Points, in no order, along strands that fork, close into loops and pass close to each other.
In the rows, 128 means zero.
Two points are linked if the straight distance between their rows is under 111. Some points are linked to none.
Mub: [ 64 145  75 128 111 145 149 150  90 117  88 104 132  82 125 117 148 105
  96 101 131]
Mam: [103  71 118 119 131 105 139 156 148 125 151 154  90  61 136 131  98 122
 123 112  78]
Lek: [100 142  67 160 159 102 147 117 149  86 106 154 121 187 129  90  86 129
 111 127 152]
zoput: [ 85 120  87 103 159 120 103 126  92 140 114 115 129 133 110  96 110 165
 113 138 155]
ked: [143 164 172 164 128 103 103 101 158 100 161 138 122 159 153 111 120 115
 157 100 133]
Podib: [115 159 183 130 166 134  92 121  92  99 142 173  93 112 134 110 167 162
 177 166 141]
Semo: [126  74 184 121  98 121 155 105 125 159 149  91 116  93 125 146 162 138
 130 130  90]
gug: [129  80 167 148 105 142 179 116  94 108 132  94 133  57 104 136 151 126
 132 118 103]
nazap: [155 140 110 133 121 189 165 108  55  94  93 100 183 107 126 137 122 167
 116 104 142]
parid: [199 147 110  92 159 188 161 138 119 181  81 131 127 139 135 127 155 105
 140 147 145]
nabo: [ 84 120 136 116  98 152 165 116 150 152 152 121  54 168 128  85 170 179
 109 160 106]
Vid: [104 101 112 175 135  71 169 125 163  98  99 170 118 158 146 171  72 125
 139 146 107]
biv: [100  67 179 166 127 131 167 137  84 113 131  87 160  72  76 117 163 120
 159 126 132]
tomeg: [170 139 103 107 121 200 166 124 115 105 121 141 147  84 130 126 101 109
 107 141 108]
pef: [139 125 188 129 123 121 105 133 111 156 129 138  86 165  68 127 133 157
 153 144 134]
det: [171 153 117 127 124 117 100 118 145 101 131 113 159 114 167 163 104 109
 117  80 122]
ber: [ 78 135 131 121 135 130 100 153 104 143 145 199 114 141 158 127 138 190
 153 188 111]
fir: [111 142 198 112 147 173 113 125 104 113 161 133  93 100 151 125 199 186
 172 168  98]
zozuf: [130 108 106 145 125  86 156 127 173 106 102 175  98 128 173 191 106 113
 131 146 117]
ruzof: [105 160  80 126 127 111 123  99 133 125 104  97  91 165 146  97 160 113
  95 111 172]
tonu: [ 70 109  89 110 104 118 157 137 120 148 105  90 116 107 112 116 138 124
  74 107 125]
nezuv: [118  91 146 142 116 107 122 102 125 111 134 118 120 194  82 127  78 191
 126 119 153]
tozu: [ 78 151 147 143 102 134 129 107 129 126 158 124  81 175 109  86 151 183
 123 151 132]
kiz: [146 103 132 135  95 122 150 136 138 104 109 123  95  94 108 153 102  63
 113  80 104]
Tof: [ 72 144 147 147 104 132 125 114 120 113 158 103 132 151 115  87 123 172
 128 115 122]
gudu: [179 119 115  89 162 127 106  91 122 132 109 111 109 125 158 165 138 159
 133 129 161]
Vos: [108 145 111 107 105 187 191 150 154 159 122 146  61 153 159  96 172 151
 114 146  98]
fepe: [137 118 100 129 138 158 178 108 142 116 114 134  80 164 123  91 107 164
 108 117 138]
vot: [175 121 173 104  96 167 144 104 131 176 162 108 137  96 179 159 209 132
 134 160  91]
pibo: [103 162 114 125 125 116  96 150  76 131  82 147 140  94 203 171 176 117
 148  97 155]
nug: [141 145 121 117 163 168 146 142 124  99 141 156 139  68 154 101 116 126
 140 115  91]
foz: [144 172 166 107 111 156 103 114 140 171 166 117 136 104 190 138 192 125
 146 148  98]
tebil: [125  98 138 161 122  98 151 130 162 109 124 126 112 200  91 125  67 141
 138  95 137]
biz: [128 131 124  99 154 132  96 116 103 162 130  93 149 142  82  99 120 146
 119 159 149]
pigat: [138  96 100  96 126 117 140 138 165 199 118  82 142 141  93 116 153  79
  95 162 145]
lili: [113 169 210 144 129 143  94 162 138 152 169 140 145 102 127 116 160  90
 199 138  88]
sisit: [132 158 181 141 138 139  96 150  94 167 149 124 165 120  52 107 152 120
 160 174 129]
bakik: [101  69 127 146 157 105 149 128  87 120 123  76 155  86  58  81 135 100
 132 128 147]
Nen: [129 124  92 157 102 176 171 133  76  90 121  97 215 120  92 118  91 155
  94 111 133]
Pavo: [115 137  69 107 124 142 121 126 116  60 120 128 114  69 125 122  87  62
  89 102 112]
Sakin: [ 92 129  90 178 126  68 129  98 142  63 125 132 138 154 155 128 100 127
  97  99 145]
mup: [133 142 196 144 134 118  88 163 112 170 155 131 174 114  94 123 131  79
 190 142 111]
fud: [112 190 183 159 160 187 133 165 134 123 135 129 163 143  87  73 141 102
 192 135 126]
ligit: [134 118 109  90  73 206 161 105  99  79 119 129 117  85 136 148 101  80
 109 141 111]
Batib: [157 187 173 133 104 119  72 129 122 160 116 117 152 182 118 157 135 114
 150 107 152]
Rup: [127 141  91  86 191  99  74 118 174 145 146 129  84 144 114  86 116 111
 120 165 149]
kivan: [113 119 142 157 123  83 124 116 121 113 105 159 108 134 170 160 141 120
 147 116 146]
fis: [169 118 128 153 152 143 161 125 113  98 121 106 154 114  90  98  99  94
 134  91 126]
mil: [131 190 158 142 180 156  99 155  97 139 129 130 166 140  46  65 126 100
 175 150 146]
Gak: [155  91 181 127  90 160 155 141 141 149 167 148 128 127 154 157 106 184
 150 121  54]
bur: [ 66 148  76 130 103 132 119 159 126 143 138 146 159 154 159 111  93 178
 101 121 117]
bib: [172  90 102  75 160 142 130 110 112 162 107  96 133  98 128 153 129 146
 114 148 142]
zula: [111 139  85  90 156  67  69 114 133 137  88 114 106 164 108 154 143 130
 105 158 203]
kevat: [117 119 103 105  92 157 142 114 106  59 114 142  73  71 135 141  99  70
 110 104 115]
tena: [178 111 127 113  98 115 144 133 178 129 111 158  89 134 191 213 132 142
 136 128 125]
dorup: [ 89 131 144 151  83  75  99 136 121 131 109 154 159 165 168 187 119 136
 135  95 150]
Fub: [135 176 105 143 123 124 100 117 113  94 143  93 198  98 164 128 126 104
 108  79 123]
Gubid: [166 158  99  93 142 149 124 120 171 149 137 148  98 109 198 137 149 120
 109 135 116]
Der: [161 150 130 121 137 137 139 102 183 120 149 181  77 123 211 124 159 126
 127 146 109]
Sav: [115  98 148 104 118  89  96 125 127 157 132 101 148 122 123 161 118 133
 119 109 131]
Pof: [136  98  91 105 152  87 123 122 184 124 131  76 108 153  95 124  96 122
 103 114 137]
viz: [125 160 152 134  77 168 140 136  84 124 113 122 154 117 189 181 171 166
 138  92 114]
fel: [126 120  88 114 175  92 105 130 189 125 144 120 102 163 105  91  90 106
 125 124 136]
todal: [130 120 130  92 194 102  74 109 129 131 151 153  81 123  93  91 114 160
 140 181 145]
Sopad: [ 51 158 102 149 127 136 126 160 117 124 133 179 135 152 163 103 128 166
 145 155 120]
lavi: [ 94  85 117 169 106 101 141 132 117  87 128 164 151 155 142 160  60 195
 123 108 118]
zutef: [134 100 105 139 133 134 132 139  89  98 106 142 164 146 125 159  57 195
 132  86 136]
noke: [140  87 106 127 148 129 138 148 146  79 145 158 114  87 122 124  46 132
 121 105  90]
zokeb: [165 150  95 104 173 154 129 133 126  66 117 160 117  57 138 102  98  59
 127 102 113]
nes: [144 156 159 155 145  86 103  99 191 109 159 164 101 176 147 121 117 104
 149 152 132]
Viziz: [124 154  77 137 147 130 154 108 153 113 102 136  84 182 146  92 130 128
 105 129 161]
nuza: [172 117 114 150 123 153 142 140 168 148 184 113 200 145 100  77 130  94
 118 157 135]
nefe: [176 144  84  82 151 205 175 137 110 172  97 131 128  95 149 108 185 108
 111 177 137]
komeg: [125  99 172 111 160 103  94 114 110 150 144 123  65 119  57 105 130 147
 143 158 135]
fip: [ 69 160 108 137 125 128 119 119 124 120 153  75 165 111 124  79 137 131
 105 121 124]
Nor: [177 178 167 150 139 110 111 109 179 137 129 181  81 209 116 142 129 119
 153 176 154]
Luru: [175 112 134 141 153  94 141 132 137 119  75 151  83 154 144 178 130 103
 167 110 170]
rone: [110 172  81 106 138 148 120 145  82 129  81 121 137  72 173 137 167 105
 120 105 148]
Kupel: [161  88 119 145 113 153 163 123  93 100 120  98 202 132  83 146  59 167
 108  99 119]
pilod: [136 181 132 115 118 140  92 149 109 176  90 141 128 202 116 143 141 129
 142 135 169]
lebin: [ 84 111 129 171 125  89 117  95 104  87 128 155 150 182 116 139  75 199
 127 155 150]
pekep: [ 83  95  56 134 134  92 132 117 113  73 109 122 120 125 124 121  84 155
  76  99 142]
pup: [133 146 189 145 170  88  90  78 105  90 140 147  72 110 113 106 168 125
 166 140 166]
mise: [113  89  87 133 147 117 163 146 129 134 119 103 127  71  74  81 138  50
 105 132 125]
Vana: [111  76 129 103 119  80 106 127 151 147 156  87 195  85 122 165 102 122
  86 111 101]
basib: [122  77 153 115 137  84 108 138 138 142 141 133 110  78 140 150 115 105
 143 101 102]
duno: [159 106  91 116 147 124 154 101 146 117  98  74 104 170  94 119  98 145
 101 101 158]
Pas: [ 91 155 100 110 115  74  85 110 146 150 101 107 106 172 135 136 162 103
  85 130 182]
pozi: [ 99 101 110 111 150  96 135 145 151 176 130  96 111 109  85  84 142  62
 117 134 121]
mekur: [153  95 181 123  74 131 159 122 145 174 139 111 117  96 151 177 169 111
 123 115  81]
buzi: [191 108  90 100 124 189 160 132 147 128 142 137 163 103 116 140  80 129
 100 153  98]
Zub: [100 138  77 129 119 134 127 163 150 147 128 132 153 150 137 104  87 124
 104 106 106]
fiki: [ 85 187 178 151  93 111  94 146 138 147 151 162  66 144 109 125 204 156
 125 177 114]
linu: [140 118 184 145 103 108 102 110 115 131 129 138 110 195  65 156  99 205
 133 141 145]
Rabu: [193 108 116 118 174 110 138  88 135  94  86 132  86 144 147 161 132 141
 140 122 181]
Gek: [131 148 136 137 111 160 136 108  54 105  99  93 174 109 157 156 151 181
 133  92 145]
mot: [ 94 188 161 124  88 139  90 138 123 165 142 106 154 114 179 149 199 117
 143 126 120]
mis: [177 163 148 103 161 164 145 134 133 159  99 155  92 145 155 112 160 103
 167 126 138]
Toras: [167 161 176 149 117 121  98 111 130 125 147 111 162 146 158 147 122 111
 161  89 128]
kopi: [ 78 186 125 156 144 131  98 128 123  84 157  86 189  87 157 100 145 114
 138  91 123]
teno: [120 135 158 138 126 122 142 110 175 130 168 194  71 138 198 125 163 139
 152 177  86]
sudez: [156 125 151 162 133 118 153 124 126 115 108 102 125 166  91 109 101  94
 145  70 138]
Lir: [166 110 183 136 115 107 115 118 158 137 140 175 100 152 187 192 137 143
 173 144 112]
tobo: [143 155 144 115 127 193 177 154 127 148 112 155  93 143 156 110 163 140
 155 127 103]
Ravas: [137 101 130 170 129 103 162 156 177 102 128 179 104 173 126 129  61 119
 150 109 110]
koba: [156 130  81 136 180 134 131 136 100 103 107 103 187 120  86  96 101  73
 124 100 141]
rof: [ 72  68  90 101  90 107 158 139 141 139 115 106 121  99 104 146  99 141
  53 105 107]
rane: [147  82 143 171  70 136 163 194 133 135 148 130 172  93  90 127 169  52
 127 114 139]
seb: [108  45 124 113 107 105 152 126 129 145 146  98 167  80  91 143  93 147
  85 126  94]
Kiro: [ 77 132  90  91 132 101  76 119  83 155  90 120 128 164  95 135 131 184
  90 150 188]
dip: [157 167 135 134 127 123 106 123 136 146  98 165 103 214 132 158 130 149
 149 164 174]
vepu: [ 85 189 195 144 114 129  85 164 137 153 159 137  98 119 115 118 192 116
 166 148 105]
guzut: [158  94  89  96 161 128 119 136  94 123 109 116 168  67 127 156  97 123
 116 118 126]
ropad: [ 90 123 160 103 124 156 115 142 104 150 163 135 113 107 147 123 163 187
 152 163  84]
roso: [103 178 153 151  70 131 106 142 132 133 146 145 155 131 209 162 158 139
 147  96 106]
vovid: [107 108 155 145 148  64  89  91  99 102 125 140  87 134  92 127 127 147
 139 149 168]
bufe: [134 128 140 116 130 113 144 129 170 174 116 122  44 145 134 106 167  72
 139 122 128]
difo: [185 117 114 128 146 146 126 123 179 154 175  94 203 173  89 100  89 116
 115 161 132]
mapa: [187 108  92 120 127 156 144 139 168 132 155 107 203 139 111 145  64 141
 106 136 104]
nofim: [170 107 149 155  75 145 170 144 137 124 131 123 146  86 109 147 143  44
 118 117 112]
muz: [182 164  96  70 148 201 143 118 138 152 125 150 120  93 190 129 156 142
 113 151 107]
zifo: [141 116 119 101 131 135 119 104 134 187 149  85 148 132  89  95 167 112
 104 186 153]
Zes: [ 87 158 177 153  87 115 127 117 147 140 151 172  62 165 156 133 198 148
 139 193 107]
Goga: [ 98 130 129 125  96  95  97 163  85 134  92 140 179 104 173 190 128 121
 127  65 136]
Sugib: [161  89 151 170  90 135 148 143 145 136 179 110 201 125 100 109 146 101
 126 127 136]
ter: [168 100  87 119 171 123 105 140  82 118 114 102 232  93 109 144 107 104
 121 120 154]
fepog: [ 92 105  75 133 134 127 146 161 115  99 117 143 133 107 111 107  67 137
 106  94 108]

A fork is a point with three links, a tip a point with one. Leave the first point through the second and follow the links. Name the first fork or tip that comes.
muz; nefe -> Toras
nefe; muz -> fud
mise; pozi -> Viziz
seb; Vana -> fepog
kevat; kiz -> tomeg
tonu; Mub -> kivan

How many points has the smallest loop of links through each point below? Write 0 if it is on no loop.
fepog -> 21
Ravas -> 14
mapa -> 11
kopi -> 0
zokeb -> 6
Toras -> 7
